Each row is a point on a landscape with many valleys, with its height.
From any point a ball takes the steepest step (drop divided by distance) to one of its 2 nearest points. It stops when none of these is lower. Distance is the straight distance between rows; heights are no part of it.
z_577 h=19.9: [-21 -12  -5 -19   1 -25   5 -14  37 -30  35  12   8  35  14  28 -14 -13
  24   4  -2  10 -24 -52   4 -11  27 -28  28 -49  13   9 -31 -49  61  -1
   2 -17   6  18 -11 -40   6 -44  11]
z_454 h=45.6: [ 11 -32  51  51 -29  42 -42  33 -55  35  -8 -26 -11 -10  11 -27   3  18
  -9   6 -13 -41  -7  43 -18  33  13   8 -52  22   0 -17  12  46 -40  -3
 -55  49   3  -5  16  39   7  32  -5]
z_492 h=31.4: [ 11   1  32   0  57 -14  33 -36  17  45 -11  49  -4  -2 -11  27  10 -25
  10 -41  12  -9 -30   4  27  -9 -45   0  -5  13   6  17  10  16 -15   4
   3 -21 -37 -17   8  -7 -14  32  -5]
z_505 h=32.0: [ 16  16 -30 -34 -47  -5  19  24 -13 -15 -32 -67   1  -6   9  30 -14  14
 -35  23   3  44  34  50  10 -27  44  -2  20  -8 -49  17  17  36 -27  30
  13   3 -33  34 -19  25  49  31 -14]
z_809 h=19.3: [-19   1 -53  -9 -37  -7 -33  10 -54 -23  -7   5  -1   2 -36 -57 -19  16
 -30  52  51  -1  68   9 -38   2   2  31   2  42  10  -6  27   4  -8   2
  24  42  -2  23   8  32  12 -36  11]
z_269 h=10.9: [  9 -37  62  29   2  18 -22  12 -20  34   8  -4  -6 -10   9 -13 -12  12
  35 -25 -22 -36 -44 -11  12  36  11  -4 -37 -23  -7  -1   8  31 -32   4
 -76  61  -8 -10  -4 -33   9   8  17]
z_980 h=66.0: [-24  -8  16  -5  31   9  -8  -4  -3  15 -14 -27  24 -38  35 -43 -17  51
  38 -28  11  19 -13 -42  43 -18 -17   6 -15 -20 -47  23  39 -24  15 -35
  18   2   7 -25 -10 -30  11   5  33]
z_413 h=33.9: [ 26  13  47  42  19  33   4   2  41  30   3 -32 -11   3  36  18  55 -24
  53 -54 -72 -18 -57   4  -8  29  10   0  -4 -30  -3  -5 -12  -9  17 -11
  -7 -46  46 -28   0  -1 -36  21   3]
z_377 h=18.1: [  3 -25  44  24  -9   8  -3  13 -15  10   5  -8  28  20  31 -14 -27  -3
  21  12  -6 -36 -40   5  10  35  28  14 -42 -10 -30  -9   3  24 -11  19
 -49  81 -45  11 -16 -38  12  10  28]
z_364 h=34.8: [ -8   3 -19 -56  20 -28  20 -16  10 -22  -4  13  23 -18   4  -1 -47  13
   0   0  33  39  20 -40  42 -42  -8  -9  31 -21 -19  17  16 -33  22 -14
  37  -5  -9   6 -16 -29  19 -17   6]
z_835 h=61.6: [-21  31 -64 -11 -25  17   0  -1  -9 -17 -17 -37  24 -62  38 -85  22  17
   5  10  27  31  30   5 -50  -3 -23  44   2   7 -10 -33  25  -6  -1 -21
  54 -10  56 -10  26  13   6   6  -8]
z_172 h=9.1: [-12 -16 -16 -10 -19 -23 -26  11 -41 -28  -6  25  10   5 -41 -27 -54  26
 -14  29  41   1  46 -29  12 -11  17  11  -6  -5  -2  15  26  -6  -2  -4
  -6  52 -15  23   3 -15  36 -37  13]
z_196 h=44.7: [-14 -15   8  40  36  31 -40 -33  -5 -12  -4  18 -36  -3 -22 -27  19  29
  54 -40 -27 -28 -27 -10   3   7 -20   2 -29   2  40   2   5 -40   8 -45
   0 -46  69 -26  19  -3 -35 -67  -8]
z_247 h=41.8: [-15 -28  16  56   6  31 -34   0 -43  30  12  26   9   7   5 -53  -5   6
 -17  20   5 -49 -10  23 -21  30  -5  31 -56  45  17 -31  11  29 -13  -9
 -32  57  -2  -7  27  17 -25  -4  12]
z_79 h=45.9: [  7 -19  33 -18  37 -16  18 -54 -23  11  -8  72 -12  -2 -75  49 -34 -33
  -8 -28  19  -8  -3 -30  50 -17 -34 -18 -11 -11  28  27   6   1 -29   5
 -29   6 -49 -17 -19 -23  17 -39  -7]
z_679 h=22.9: [ 35 -32  48  -7 -12  -7   7  33  -5  25 -16 -25 -40  -2 -23  53  -3   9
   4 -48 -24  20  -2  -9  21  -3  28 -39  25 -56  -8  38 -10  29 -32   5
 -62  -4   8  -3  -1  -2  30  23 -13]
z_664 h=42.9: [-12  18   1  32  -8  49 -24  16 -10  25  -5 -44  11 -50  24 -68  29  27
   9 -28 -23   2  -3  13 -23   7 -18  37 -17  -3 -15 -10  20   3 -23 -31
   2 -32  70 -24  41  19  -5  20  -9]
z_345 h=38.3: [ -8  15 -14 -31  16 -17  21 -20  33  -3  -9  -1  16 -10  23   5  -2  12
  21 -19   3  39   1 -27  28 -29 -12   1  34 -24 -26  22   1 -22  25  -7
  31 -45  11 -10  -7 -21  10  15   8]
z_708 h=20.4: [-21  15 -29   3 -34  15 -21  27 -14 -19  -5 -31  -4 -28   2 -33   5  33
   0  -7   4  22  25 -17 -23  -4   3  15  10 -16 -16  -1  14  -4 -13 -14
  -2 -15  50  -7  20  10  27  -2  -7]
z_765 h=33.5: [  9  13   1  38  20  16 -30  -1  24   1   3  27 -57  11 -29  36  21  -1
 -21 -20 -25 -23  14  -2 -24  29 -39 -31  -1  27  65  -7 -16   0 -23 -20
  -3 -44  41   5  21  49 -42 -33 -59]
z_464 h=38.5: [ 11   2   4  23  51 -24  31 -38  36  24  24  56  15  25   5  18  40 -66
   7  19   1 -31 -30  27 -20  35 -45 -11 -10  56  41 -30 -29 -17  41  14
  45 -12 -49  -2  -8  -1 -64  23   3]
z_628 h=20.9: [ -1  32 -27   7   8 -17  27 -23  60 -33  19  18  25  -3  34 -22  41 -22
  32  29 -15 -20 -16   6 -44  16 -12   8  10  10  26 -44 -25 -51  53  -6
  66 -43  42   1   1 -15 -52  -8 -11]
z_531 h=15.7: [ -1 -32  31   0  -6   7 -28  15 -26   1 -13 -11 -28  -7 -36  10 -26  46
  18 -48   6  11  15 -39  44 -13   9 -20  11 -49 -11  52  16  -2 -30 -18
 -43  10  20  -6  -2 -12  45 -12   4]
z_256 h=63.4: [-33  13 -60 -36  -6 -16  -5   0   4 -31  -5 -18  26 -38  27 -59 -17  35
  18  14  37  39  36 -51   1 -30  -8  14  27 -24 -21  -4  20 -51  39 -24
  60   0  35   0  -1 -19  23 -26  13]
z_680 h=17.7: [ 28 -33  57  22  10   1 -12  15  -5  40  -8  -4 -27  -1 -15  21  -4   9
  25 -44 -11 -15 -29  -5  18  22   9 -23 -11 -42  -2  28  -1  33 -40   2
 -70  28   1 -14  -6  -4  22  33  -3]
z_698 h=14.3: [  6  28 -28 -14   8 -29  48 -32  58 -12  23   8  23   8  35  11  32 -57
  -1  27   4   5 -13  27 -33  10  -5  -2  31  19  21 -32 -32 -24  47  20
  62 -41  -2  21  -7  -8 -37  24  -8]
z_349 h=15.6: [-14  14 -33   8 -65  29 -19  51 -28 -18 -14 -78  27 -41  29 -45  -3  38
  -3   1   1  21  24  -3 -38   3  26  31  -7 -18 -44 -10  17  15 -10 -11
   6  -1  29  -2  12  11  46  17  -8]
z_753 h=14.7: [-25  -2 -58 -20 -63 -16 -26  23 -45 -45  -2 -16  15  17 -46 -24 -33  18
 -32  56  45  12  63  -2 -13  -8  25  20   2   7  -8   4  21 -10   1  14
  13  53 -15  34 -11  17  37 -45   6]
z_68 h=34.0: [  8  17 -24  -3  33 -31  35 -46  14   9   4  57  27  15  20 -14  21 -31
 -18  33  20 -24  -9  32  -9   2 -50  12  -5  56  12 -29 -11  -1  24  11
  48   3 -39   1  -1   7 -42  22   2]
z_7 h=56.6: [ -4  -3 -13 -28   6 -12  11  19  14  -4  -2 -37  44 -30  62 -17 -49  17
  19  19  24  14   2 -42  34 -30  19  -3   1 -21 -57  14  26 -22  41  -4
  21  28 -24   5 -10 -46  22  20  31]
z_77 h=31.7: [  4  18 -35 -50 -23 -18  32  24  20 -16 -20 -65  26  -5  29  28 -23   7
 -20  18   5  52  19  -2  15 -32  41 -11  38 -28 -41  21   6  17  -6  23
  17 -21 -24  29 -10  -9  41  32   0]
z_436 h=10.5: [ -4   8   4  19 -58  34 -28  48 -37   2 -14 -70  19 -19  32 -36  -7  45
   3  14  -3  11  11  26 -19   0  35  26 -30 -19 -58 -11  30  29  -9   6
 -14  35   2   3  11   5  39  31  10]
z_485 h=58.9: [-13  10 -21   2 -39  -1  -7  14  -1 -21  19 -24  43  12  46 -30  -8  13
  -9  43  -7  -9   1   1 -24   4  38  20   1 -12 -33 -25 -17 -19  30  29
   7  37   1  19   6 -16  14   2  25]
z_845 h=62.4: [-24  26 -51 -27   6  -7   4 -19   5 -14 -25 -21  26 -63  35 -81   4  29
  22   8  35  33  29 -21  -9 -14 -34  36   9   1 -20 -12  29 -30  16 -32
  65 -20  46 -11  12  -7  11   1   8]
z_440 h=46.4: [-14 -31  14  53  47  35 -39 -28   4   8  17  36 -25   6 -13 -20   8   2
  47 -23 -34 -57 -60 -18  -3  25 -13  -8 -47   7  47 -23   1 -21   7 -28
 -27  -1  48 -13  22 -21 -38 -54 -13]
z_579 h=5.3: [ -8  21 -54 -19 -26 -18  30 -12  27 -39  23   7   7  14  26  -4  28 -19
 -26  32   6   9  25  24 -46   9  -4   1  33  29  18 -31 -41 -27  30  15
  41 -11  22  24 -10  17 -14   9 -12]
z_142 h=24.9: [-16  21 -32  13  -4   1  -1 -19  33 -34  15   0  20  -7  35 -52  35  -4
  21  27 -36 -36 -32   0 -40  18 -19  21  -4   2  16 -58 -11 -54  45 -17
  52 -23  62  -8  31  -8 -53 -34 -11]
z_948 h=33.4: [-16  -3 -14  26   6  -5 -21 -15   0 -27   5  55 -40  11 -49   1  -6   6
  -6  -8   7 -21  17 -26 -12  10 -23   1  -2  10  56  -5  -5 -33   5 -25
 -10 -12  49  -3  17   4 -21 -57 -24]
z_125 h=30.2: [ 17   1  13  15 -35   2   4  40  -3   1   3 -22 -28  11  -6  37  17   2
 -23 -16 -20   3   9  20 -25   7  25 -22  26  -7  -2   7 -20  29 -22  14
 -36 -16  16  12  12  23   5  30 -31]
z_435 h=52.2: [ 17   6 -13 -22 -34 -10  12  18 -51 -26 -16 -12 -32   5 -77  53 -18  -7
 -61  -3  -4  16  56  11  14 -34  14 -16  38 -10  22  18   9  27 -74  -2
 -19  -8 -13   7  -4  43  27 -22 -35]
z_392 h=46.2: [  8 -15  54  45 -27  35 -21  28 -12  28  14 -29 -11   6  20  -5  21   4
  -3 -16 -43 -37 -14  21 -28  29  21   0 -17 -13  -3  -6 -12  27 -24   5
 -56  23  16  -6  19  17  -2  28 -12]
z_355 h=26.0: [ 20  13   5 -32  -4 -10   9  13 -21   4 -38 -24  -4 -36 -16  20 -47  32
 -15  -5  27  34  31  -4  47 -36  -3  -5  10 -30 -37  38  48  26 -32  -5
   6   1 -28   3   0  -4  53  20   6]
z_533 h=16.0: [-17 -20 -11  -1   2 -10 -39  -3 -39 -15  -8  40  -4  -1 -66 -30 -37  31
  -3  -5  44  -2  32 -34  21 -11  -3   1  -6   1  16  22  35 -20 -17 -31
 -15  29  15  -5  20 -13  24 -50  16]
z_174 h=40.9: [  6  21  10 -13  23   1  30   2  35  22 -15 -15   6 -12  35  18  24   2
  30 -42 -20  37 -21  -3  19 -15  -2  -6  32 -30 -29  26  -7  -3   6   2
   7 -53  14 -14  -3 -13   1  38   1]
z_254 h=60.7: [-17  27 -52   1 -37  17 -11   2 -28 -14  -7 -32  38 -32  48 -88  11  15
   0  46  14   4  20  20 -58   1   2  51 -15  20 -15 -45   4  -9  11 -10
  50  22  26   4  20  15  -1   7  12]
z_310 h=41.7: [  3   1  -4  30  58 -24   8 -46  37  10  15  68  -2  18 -12   6  14 -32
  29   4   6 -44 -39   2 -14  25 -43  -1 -22  50  51 -24 -13 -20  25  -8
  32 -18  -2  -6  18  -6 -56 -12 -20]
z_912 h=30.3: [  4  12  -2  10   7   5  -3   8  28 -21  -5  18 -55  11 -37  52  25 -12
   8 -35 -25  -5   7 -16 -13   7 -13 -31  27  -5  44   7 -16 -15 -12 -12
 -11 -64  45  -3  10  23 -23 -20 -42]
z_431 h=31.5: [  7  16  12  41  25  41  -7  -1  39   5   1 -16  -6  -9  36  -8  49  -8
  45 -29 -60 -33 -44   4 -15  21  -5  10  -2  -9  17 -15  -4 -26  17 -23
  18 -54  62 -21  22   1 -46   5 -12]
z_121 h=57.9: [ -6  11 -27 -12 -38  -3   2  37   5 -22  12 -60  47 -12  57 -29 -35  27
  -2  23  -1  11   0 -40  -5 -22  42   5   3 -36 -49  -6   0 -25  34   7
   9  28   1  11   6 -36  20   7  29]
z_968 h=43.1: [ 10 -10  19 -11  43 -34  16 -57  -5  -4  14  86 -13  30 -75  43 -24 -51
 -13  -7  22 -15 -17 -31  25  -8 -45 -19  -8  18  53   2 -10 -11  -6  14
  -3  -1 -39  -6  -6 -10 -13 -39 -13]
z_135 h=21.6: [ 30  12  25 -60  23 -28  50 -10  35  20  13 -20  18  19   6  65 -34 -45
 -32   3   9  42 -27  19  30 -34  34 -27  12 -29  -5  26 -22  28  10  34
  -4 -11 -83   9 -23 -32  10  16  26]
z_724 h=44.6: [ -3 -13   5  58  46   9 -27 -33  11   3  22  66 -20  15 -30   4   3 -17
  25  -2  -6 -59 -34 -18  -9  32 -24  -4 -40  40  63 -26  -9 -25  13 -24
  -8  -1  27  -7  25  -4 -49 -55 -25]
z_301 h=35.5: [ -2  -8  35  13  61  -6   5 -34  23  27  -2  32  -6   7  -6  15  13  -7
  53 -38  -8 -21 -51 -15  25   7 -25  -5  -2  -2  -1  14   6 -11  18 -11
   2 -24  -7 -23  -5 -29 -14  -2   1]
z_275 h=64.2: [-40   9 -39 -11   9   0 -14 -18  -3 -36  -8 -30   8 -35  24 -48  -7  41
  38 -14  13  37  25 -55   9 -21 -25   1  31 -30 -14   9  13 -70  36 -39
  39 -37  48  -7  -4 -12   6 -47  11]
z_475 h=24.6: [-37   4 -63 -19 -40 -14 -12  36  -5 -48   7 -39   6 -18 -12 -20 -17  36
 -14   3  17  42  39 -45 -15 -13  20   1  30 -36 -15   9   3 -25  -4 -13
   8  -3  32  11  -1  -7  38 -34  -8]
z_541 h=59.8: [-12  23 -25  10 -47  16  -1  19  -6 -18  13 -37  33  -4  54 -50  24   9
 -14  27 -18  -1   5  14 -45  10  19  23   4  -4 -29 -34 -11 -10  13   8
  11   4  28   4  13  10  -4  19  -3]
z_260 h=51.3: [  5 -11   7 -15   2 -24  24  -7  18  12  18  16  35  39  42  16  14 -43
  -5  45   8  -9 -24  40   7  10  34   0 -11  29 -24 -18 -41  21  42  39
   8  45 -86   8 -38 -10 -11  38  43]
z_296 h=39.4: [ 11   1   7 -36  20 -39  33 -35 -10   4  15  66  13  27 -35  42 -24 -40
 -29  21  33 -12 -19  -6  27 -15 -23 -11  -8  18  17  -5 -21   6   7  15
  12  29 -69   5 -21 -17   1 -14  12]
z_922 h=14.6: [ 25  -5  29 -45  19 -18  29   6  20  18  -5  -6   5   0   2  43 -35  -3
  -8 -18  14  41 -13  -8  47 -31  12 -12  15 -42 -23  38   6  25  -8  19
  -5  -3 -45   0 -14 -26  28  26  11]
z_442 h=43.3: [ 20  26   6  -9  -9   0  36  18  28  23 -11 -43   8  -7  41  21  21  -2
  -8 -22 -15  29  -6  29 -10  -5  30  -4  31 -19 -32  16  -9  29 -15  15
  -1 -33   2   1  -2   7  12  62  -7]
z_887 h=26.2: [ 11   9  22 -18  51 -21  47 -23  50  34   6  25  22   3  22  27  21 -40
  27 -20   3  13 -41  13  26   2 -26  -1  13  -5 -11   5  -1   8  16   4
  25 -30 -39  -8 -10 -34 -19  48  15]
z_433 h=14.8: [  1  10 -31 -20  -7 -10  23 -12   3 -19   5  38  -8  14  -5  11  10 -20
 -48  25  16  12  30  21 -21   0 -29   2  23  46  16 -16  -2   0   2  17
  21  -4  -7  20 -10  34 -17  12 -14]
z_26 h=21.7: [  4   1 -37 -33 -28  -6  14   2 -17 -18   1   5 -12  23 -25  32   2 -16
 -60  51   2  18  46  45  -7 -19  12  -1  10  45  -1 -12 -13  21 -24  30
   6  17 -40  15 -35  41   2   8  -3]
z_318 h=17.2: [ 10 -10  37  26 -34  12 -12  34 -24  12  -1 -52  22   2  39 -20 -15  18
   7  19 -12 -24 -18  24   2  17  42  14 -48 -16 -52  -3  18  30  -3  27
 -27  68 -35   7  -1 -12  23  33  25]
z_551 h=28.3: [ -8   8   6  32  10  37 -11 -13  20 -20  14   3   7  -3  23 -34  29  -3
  41  -2 -47 -36 -56  -8 -22  19  -6  14 -18 -12  22 -37  -6 -43  30 -13
  18 -11  62 -10  36 -17 -46 -40   0]
z_685 h=20.8: [  6  -8  35 -22  27  -9  10 -11  12  12  -3  22 -13  -2 -24  38 -14  -2
   5 -30   5  11 -14 -26  41 -18  -4 -17   5 -33  -8  24   3  12 -15   0
 -24  -5 -16  -9  -2 -24  21   1   1]
z_8 h=29.2: [  2   2 -42 -32 -64  -5  10  42 -16 -36  -7 -63 -13  20 -10  31   7   8
 -44  37 -13  30  41  54   1 -15  64  -4  22  10 -27   4  -7  35 -27  35
 -11   8 -30  36 -28  41  30   9 -21]
z_844 h=48.3: [ 31 -18  32 -16  24  -9  14 -19 -45  16 -25  43 -28  -8 -85  53 -38  -8
 -27 -13   7 -11  19 -18  48 -18 -23 -18  -4 -10  17  35  25  24 -61   0
 -37  16 -36 -21 -11  10  33 -12  -6]
z_181 h=8.9: [ -9 -24  18  -1  -9  -9 -10  31   6 -10   8 -22   0  11  -3  15 -26  24
  15 -24 -14  19  -6 -51  24  -7  37 -23   9 -54 -25  23  -4 -13  -1   0
 -40  15  17   2  -8 -34  31 -20  20]
z_714 h=36.2: [-21  -5 -25  45  -9  23 -44  11 -11 -16  24  22 -28   9 -39 -27  -7   8
 -17   3  -7 -26  24  -4 -37  31 -25   2 -16  20  66 -15   1 -17 -14 -34
 -13  -6  66   4  42  44 -25 -68 -42]
z_70 h=25.6: [-12 -12   7  21 -40  35 -53  24 -42   0  13 -34  25 -29   6 -79 -23  40
   6  12   7  -6  -4 -20 -17   8  18  35 -51 -18 -20 -20  35   2   1 -18
  -5  49  20 -10  34 -20  23 -25  22]
z_833 h=50.5: [ 29   5  10 -10   1   2  14 -14 -43   0 -10  40 -40   7 -78  70 -24 -24
 -65   0  -6  -5  48  -1  18 -19 -15 -21  12  16  32  16  -3  29 -67   0
 -26  -1 -37  -9  -8  42   6 -18 -23]
z_901 h=28.1: [ -9  12 -50 -41 -36 -29  23  26   7 -51   3 -36  10   3 -10  18 -23   7
 -30  17  10  35  38 -16   0 -34  36 -10  40 -32 -15  15  -2  -7 -12   9
  11  -2   3  31  -8 -14  38 -23 -16]
z_910 h=53.3: [ 14 -10  17 -10  14 -31  28   5  12  25   7  -5  48  16  60   9 -12 -26
  14  17   7 -16 -42   7  20   9  23  -1 -13 -12 -34   6  -8  26  29  22
  -8  47 -86  10 -17 -43   9  40  42]
z_424 h=40.8: [ -7  25 -24  14  18  26  -5  -7   7  18 -19 -19 -19 -52  12 -54  21  27
  16 -18  13  16  29  15 -15   0 -48  38  -6  31  10  -9  28  -4 -23 -49
  24 -48  66 -19  26  35 -15  19 -28]
z_53 h=43.0: [-13  -2  12  23  33  22 -24 -23  -1   1 -10  -2 -41 -14 -12  -3  25  34
  55 -49 -31 -11 -14 -10  15  -1 -24 -11   8 -12   9  18   0 -28   4 -37
  -5 -62  60 -19   6   9 -19 -27  -8]
z_864 h=26.9: [ 26  16  19 -38  34 -18  47  -7  65  29  15 -12  12  16  19  58  12 -58
   6 -15   4  45 -36  19   8 -20  13 -18  27 -27   2  17 -32   9  24  28
  13 -46 -48  -1 -12 -35 -11  36  13]
z_651 h=21.8: [-24  -6  -1  21  -3   8 -32   0 -29  -2   9   7   1 -13 -16 -54 -16  30
   6   1  25 -19   4 -18  -2   5  -5  27 -28  -1   4 -13  16 -10  -4 -24
 -15  25  30  -7  25 -13   8 -31  13]
z_307 h=25.9: [-15  -9 -51 -25 -68  -2  -7  30 -23 -35 -15 -29 -12  27 -21   3  18  -1
 -52  62  -2  16  65  47 -12  -2  44  16   5  45 -18 -17  -8  13 -16  40
  12  23 -19  20 -43  59   9   3  -9]
z_965 h=38.6: [-18   4 -28  33 -10  30 -35  12  -7  -2   7 -12 -24 -29 -11 -42  18  24
  -5 -20   3  -2  27   3 -38  23 -32  21  -9  28  39  -8  13   5 -30 -35
   4 -35  80 -14  40  49 -19 -20 -35]
z_51 h=40.6: [ -6 -20  35   9  33  10 -26 -28  -2 -18  -4  14 -45  16 -31  28  12  17
  67 -53 -24  -8 -37 -34  28   3  -2 -33  10 -32  26  32 -10 -39  15 -22
 -31 -39  35  -5 -23 -15  -6 -48   8]
z_297 h=27.0: [ 35 -24  29  -5 -44  -7   1  53 -10  17  -5 -48 -37  28 -11  50   0  -5
 -17 -16 -27   2   5  32   1   9  58 -31  13 -34  -8  24 -28  55 -29  31
 -61  -1 -19  14  -4  14  28  39 -19]
z_686 h=26.1: [ 14   5  17 -12  25  -9  24 -16  22   1   0  38 -35  -1 -41  55   5 -14
  -4 -41  -7  14 -12 -12  20 -10 -23 -19  24  -8  21  20  -7  -3 -11  -2
  -9 -51   6 -11  -5  -1  -4  -7 -23]
z_371 h=38.4: [  0 -29  49  14  21   7 -16  -5  21  10  18  18 -26  19 -16  26  11 -11
  54 -50 -30 -27 -46 -33   9  29  16 -25 -10 -32  17   9 -19 -18   3  -6
 -63   0  18  -8 -12 -33  -7 -31  12]
z_977 h=47.5: [  1 -11  23  14 -19  18  -6  18  -8  22  -9 -14   8  22  37  -1  31  -3
 -18  29 -11 -10   2  67  -6  10  22   9 -21  46 -33 -13  -8  40  -8  38
 -13  40 -41  -8 -27  38  -6  56  12]
z_306 h=39.5: [ -2 -26  23  60   6  34 -39  -3 -16  19  14  30 -13  34   6 -16  14  -6
 -25   5 -18 -57  -8  21 -25  38 -18 -10 -39  58  35 -25 -24  24 -11  -3
 -41  33   2   0  17  37 -39  -8 -11]
z_930 h=20.3: [ 14  27   7   4  23  -7  44 -12  56  14  16  13  28  12  34  28  38 -47
  12  -2 -20   4 -35  25 -18  21  -3  -4  28  10  12  -3 -26  -5  34  17
  31 -51  -9   3   2 -11 -33  37  10]
z_343 h=45.4: [ 14  15   4  -3 -20  12  19  18  -1  17 -30 -38  12  -7  38   3  19   6
 -21  16  -3  15   7  54  -5  -3   9  12   1  14 -43   7   0  44 -13  22
  -2  -5 -26   9  -9  21   7  73   0]
z_99 h=15.0: [-17 -20  22 -18   0 -17  -4  13  40 -20  24 -26  -7  22  21  31 -17  -8
  31 -26 -25  28 -32 -50  16  -5  50 -33  24 -65  -8  26 -29 -27  41   4
 -36 -16   9   8 -10 -40  10 -35  22]
z_906 h=36.6: [ 11  -3  17  56   5  26 -46   0   0  23  15  26 -46  29 -20  20  20  -2
 -48 -13 -27 -38  14  17 -26  51 -30 -35 -13  47  63  -8 -36  24 -25 -11
 -22   1  12  15  13  69 -41  -7 -47]
z_958 h=49.5: [  3 -12  14   1   2   0  10   6  14  31   1  22  18  37  21  16  38 -44
 -17  53 -13  -8 -14  63   1  18  15   7 -22  60 -17 -27 -31  34   6  45
   6  38 -78 -17 -45  25 -31  52  33]
z_639 h=36.5: [ 37   0  26  16  46  12  31  -8  37  45   8  31   5  25  10  57  51 -74
 -23 -10 -12  -1 -20  50  -5  36 -33 -28  -9  60  27  -7 -33  32   5  30
  15 -22 -76  -3 -25  25 -56  59   4]
z_462 h=36.3: [ 13  -6  53  24  16  23  -1  10  30  23   6 -12 -26   7  10  34  30 -16
  39 -49 -49 -20 -44 -12  -8  24  19 -11  -7 -33   8   0 -18   4  -2   1
 -45 -11  28 -11   0 -16 -17   8   4]
z_978 h=44.0: [ -4 -27  34  40 -17  30 -50  20 -60  36 -19  -5  -3 -13 -11 -38 -13  23
  -2  25  14 -38  13  40  -5  18   7  24 -59  39  -5  -2  35  50 -26   1
 -35  67 -21  -2   3  18  15  17  19]
z_536 h=35.8: [ 23  -1   7 -41  14 -19  37 -29   1  -2  25  45   2  45 -28  59   9 -63
 -50  31   8   5  -7  24   5 -16  -5 -18   7  35  29 -13 -37  19   8  40
   7  -2 -73   1 -35   6 -16   0   9]
z_618 h=23.7: [-15  -1 -49 -10 -13 -15 -19 -19 -50  -5 -15  40  -7 -10 -16 -62  -7   1
 -31  48  65 -10  51  27 -26  -3 -28  31 -13  73  28 -19  13  -4  -2  -2
  42  42   2   9   6  36 -23 -25   6]
z_151 h=29.7: [-15  -2 -18  -8  12 -37  -6 -39   0 -39  18  78 -23  41 -70  26 -21 -16
  -6   4  18 -20   7 -40   5  -9 -15 -18  14   1  59   1 -18 -47  16  -5
   6  -4  24   6   2 -10 -13 -76 -20]
z_84 h=30.7: [  6  11  -6 -50  31 -16  18  -7  -8   2 -27   5  11 -34   0   3 -49  26
 -13  -1  31  38  24 -35  53 -55 -30   1  14  -8 -36  33  47   6 -11 -17
  34   0 -22  -3 -14 -29  34  19   4]
z_328 h=53.7: [  4   7 -16 -11 -33  -2  -9  12 -54 -18 -29   1 -15  -2 -60  15 -18  10
 -40  22  20   8  58  26   4 -20 -10  12   5  19  -4   7  36  29 -47   2
  -2  14 -27  15  -1  37  26  -3 -16]
z_88 h=55.0: [ 14  -3  19 -12   9 -11  12  13   1  24 -16  -8  36 -11  39  -5 -27   8
  15  17  24  -1 -18  -5  28  -2   7   9 -20  -9 -57  19  24  19  20  12
   4  43 -53  10 -13 -33  23  39  23]
z_981 h=21.3: [  7  -6  -1 -13 -17   5 -20  26 -32   1 -36 -31 -23 -38 -43  -1 -26  52
  -1 -28  19  40  41 -21  35 -25  -4  -6  11 -33 -26  41  46  17 -42 -24
 -12   0  13 -10   3   1  52   1   1]
z_367 h=32.2: [ 33  11  21 -24  35 -10  51 -21  24  31  22  26   2  30  -8  67  25 -77
 -22   3   6  17 -21  43  -5  -1 -10 -22   6  23  28  -6 -36  18  14  45
   2 -17 -85   2 -24 -12 -28  32  21]
z_903 h=65.1: [-35   3  -3  -2  19   9 -11 -24   2 -15   4 -26  27 -24  45 -61   4  41
  48 -14 -10   7 -21 -45  16 -14  -9  13   7 -27 -27   4  16 -54  44 -29
  41 -19  39 -13   4 -34  -4 -27  27]
z_702 h=25.1: [ -8  -3  -9 -37  13 -42  16 -31  28 -30  19  58   1  35 -35  24 -28 -22
   6  14  28   2 -10 -47  16 -23  -7 -21  28 -12  30   3 -21 -42  44   9
  22 -10  -3   8 -12 -33   3 -50  -6]
z_527 h=44.8: [  9  15  25  33 -26  42 -14  32 -16  26 -12 -48  -4 -27  25 -17  26  28
  -3 -23 -32 -12   0  16 -23  10   9  15  -4  -8 -21 -10   5  21 -31 -12
 -32 -20  42 -20  27  30   4  44 -19]
z_510 h=29.0: [-15  -1 -34  -2  -1 -25   8 -31 -24   8  -9  46  18   6  11 -37  -1  -9
 -17  52  38 -19  15  22 -11  -7 -30  23 -10  68   1 -32   6   5  18  14
  30  38 -36   7  -9  13 -21  13  21]

Call two points neighbours if one is among the 2 nearest of the other. Go from one point of each pair to the other, from neighbour to neighbour, staying as low as possible. Name the highest point that can't be avoided.
z_922, z_172 => z_505
z_367, z_922 => z_464
z_172, z_436 => z_70
z_436, z_269 => z_377
z_922, z_887 => z_864

For each start below, name the point where the ball stops.
z_724 => z_172
z_275 => z_181
z_435 => z_367
z_978 => z_922
z_980 => z_181
z_121 => z_181
z_343 => z_181
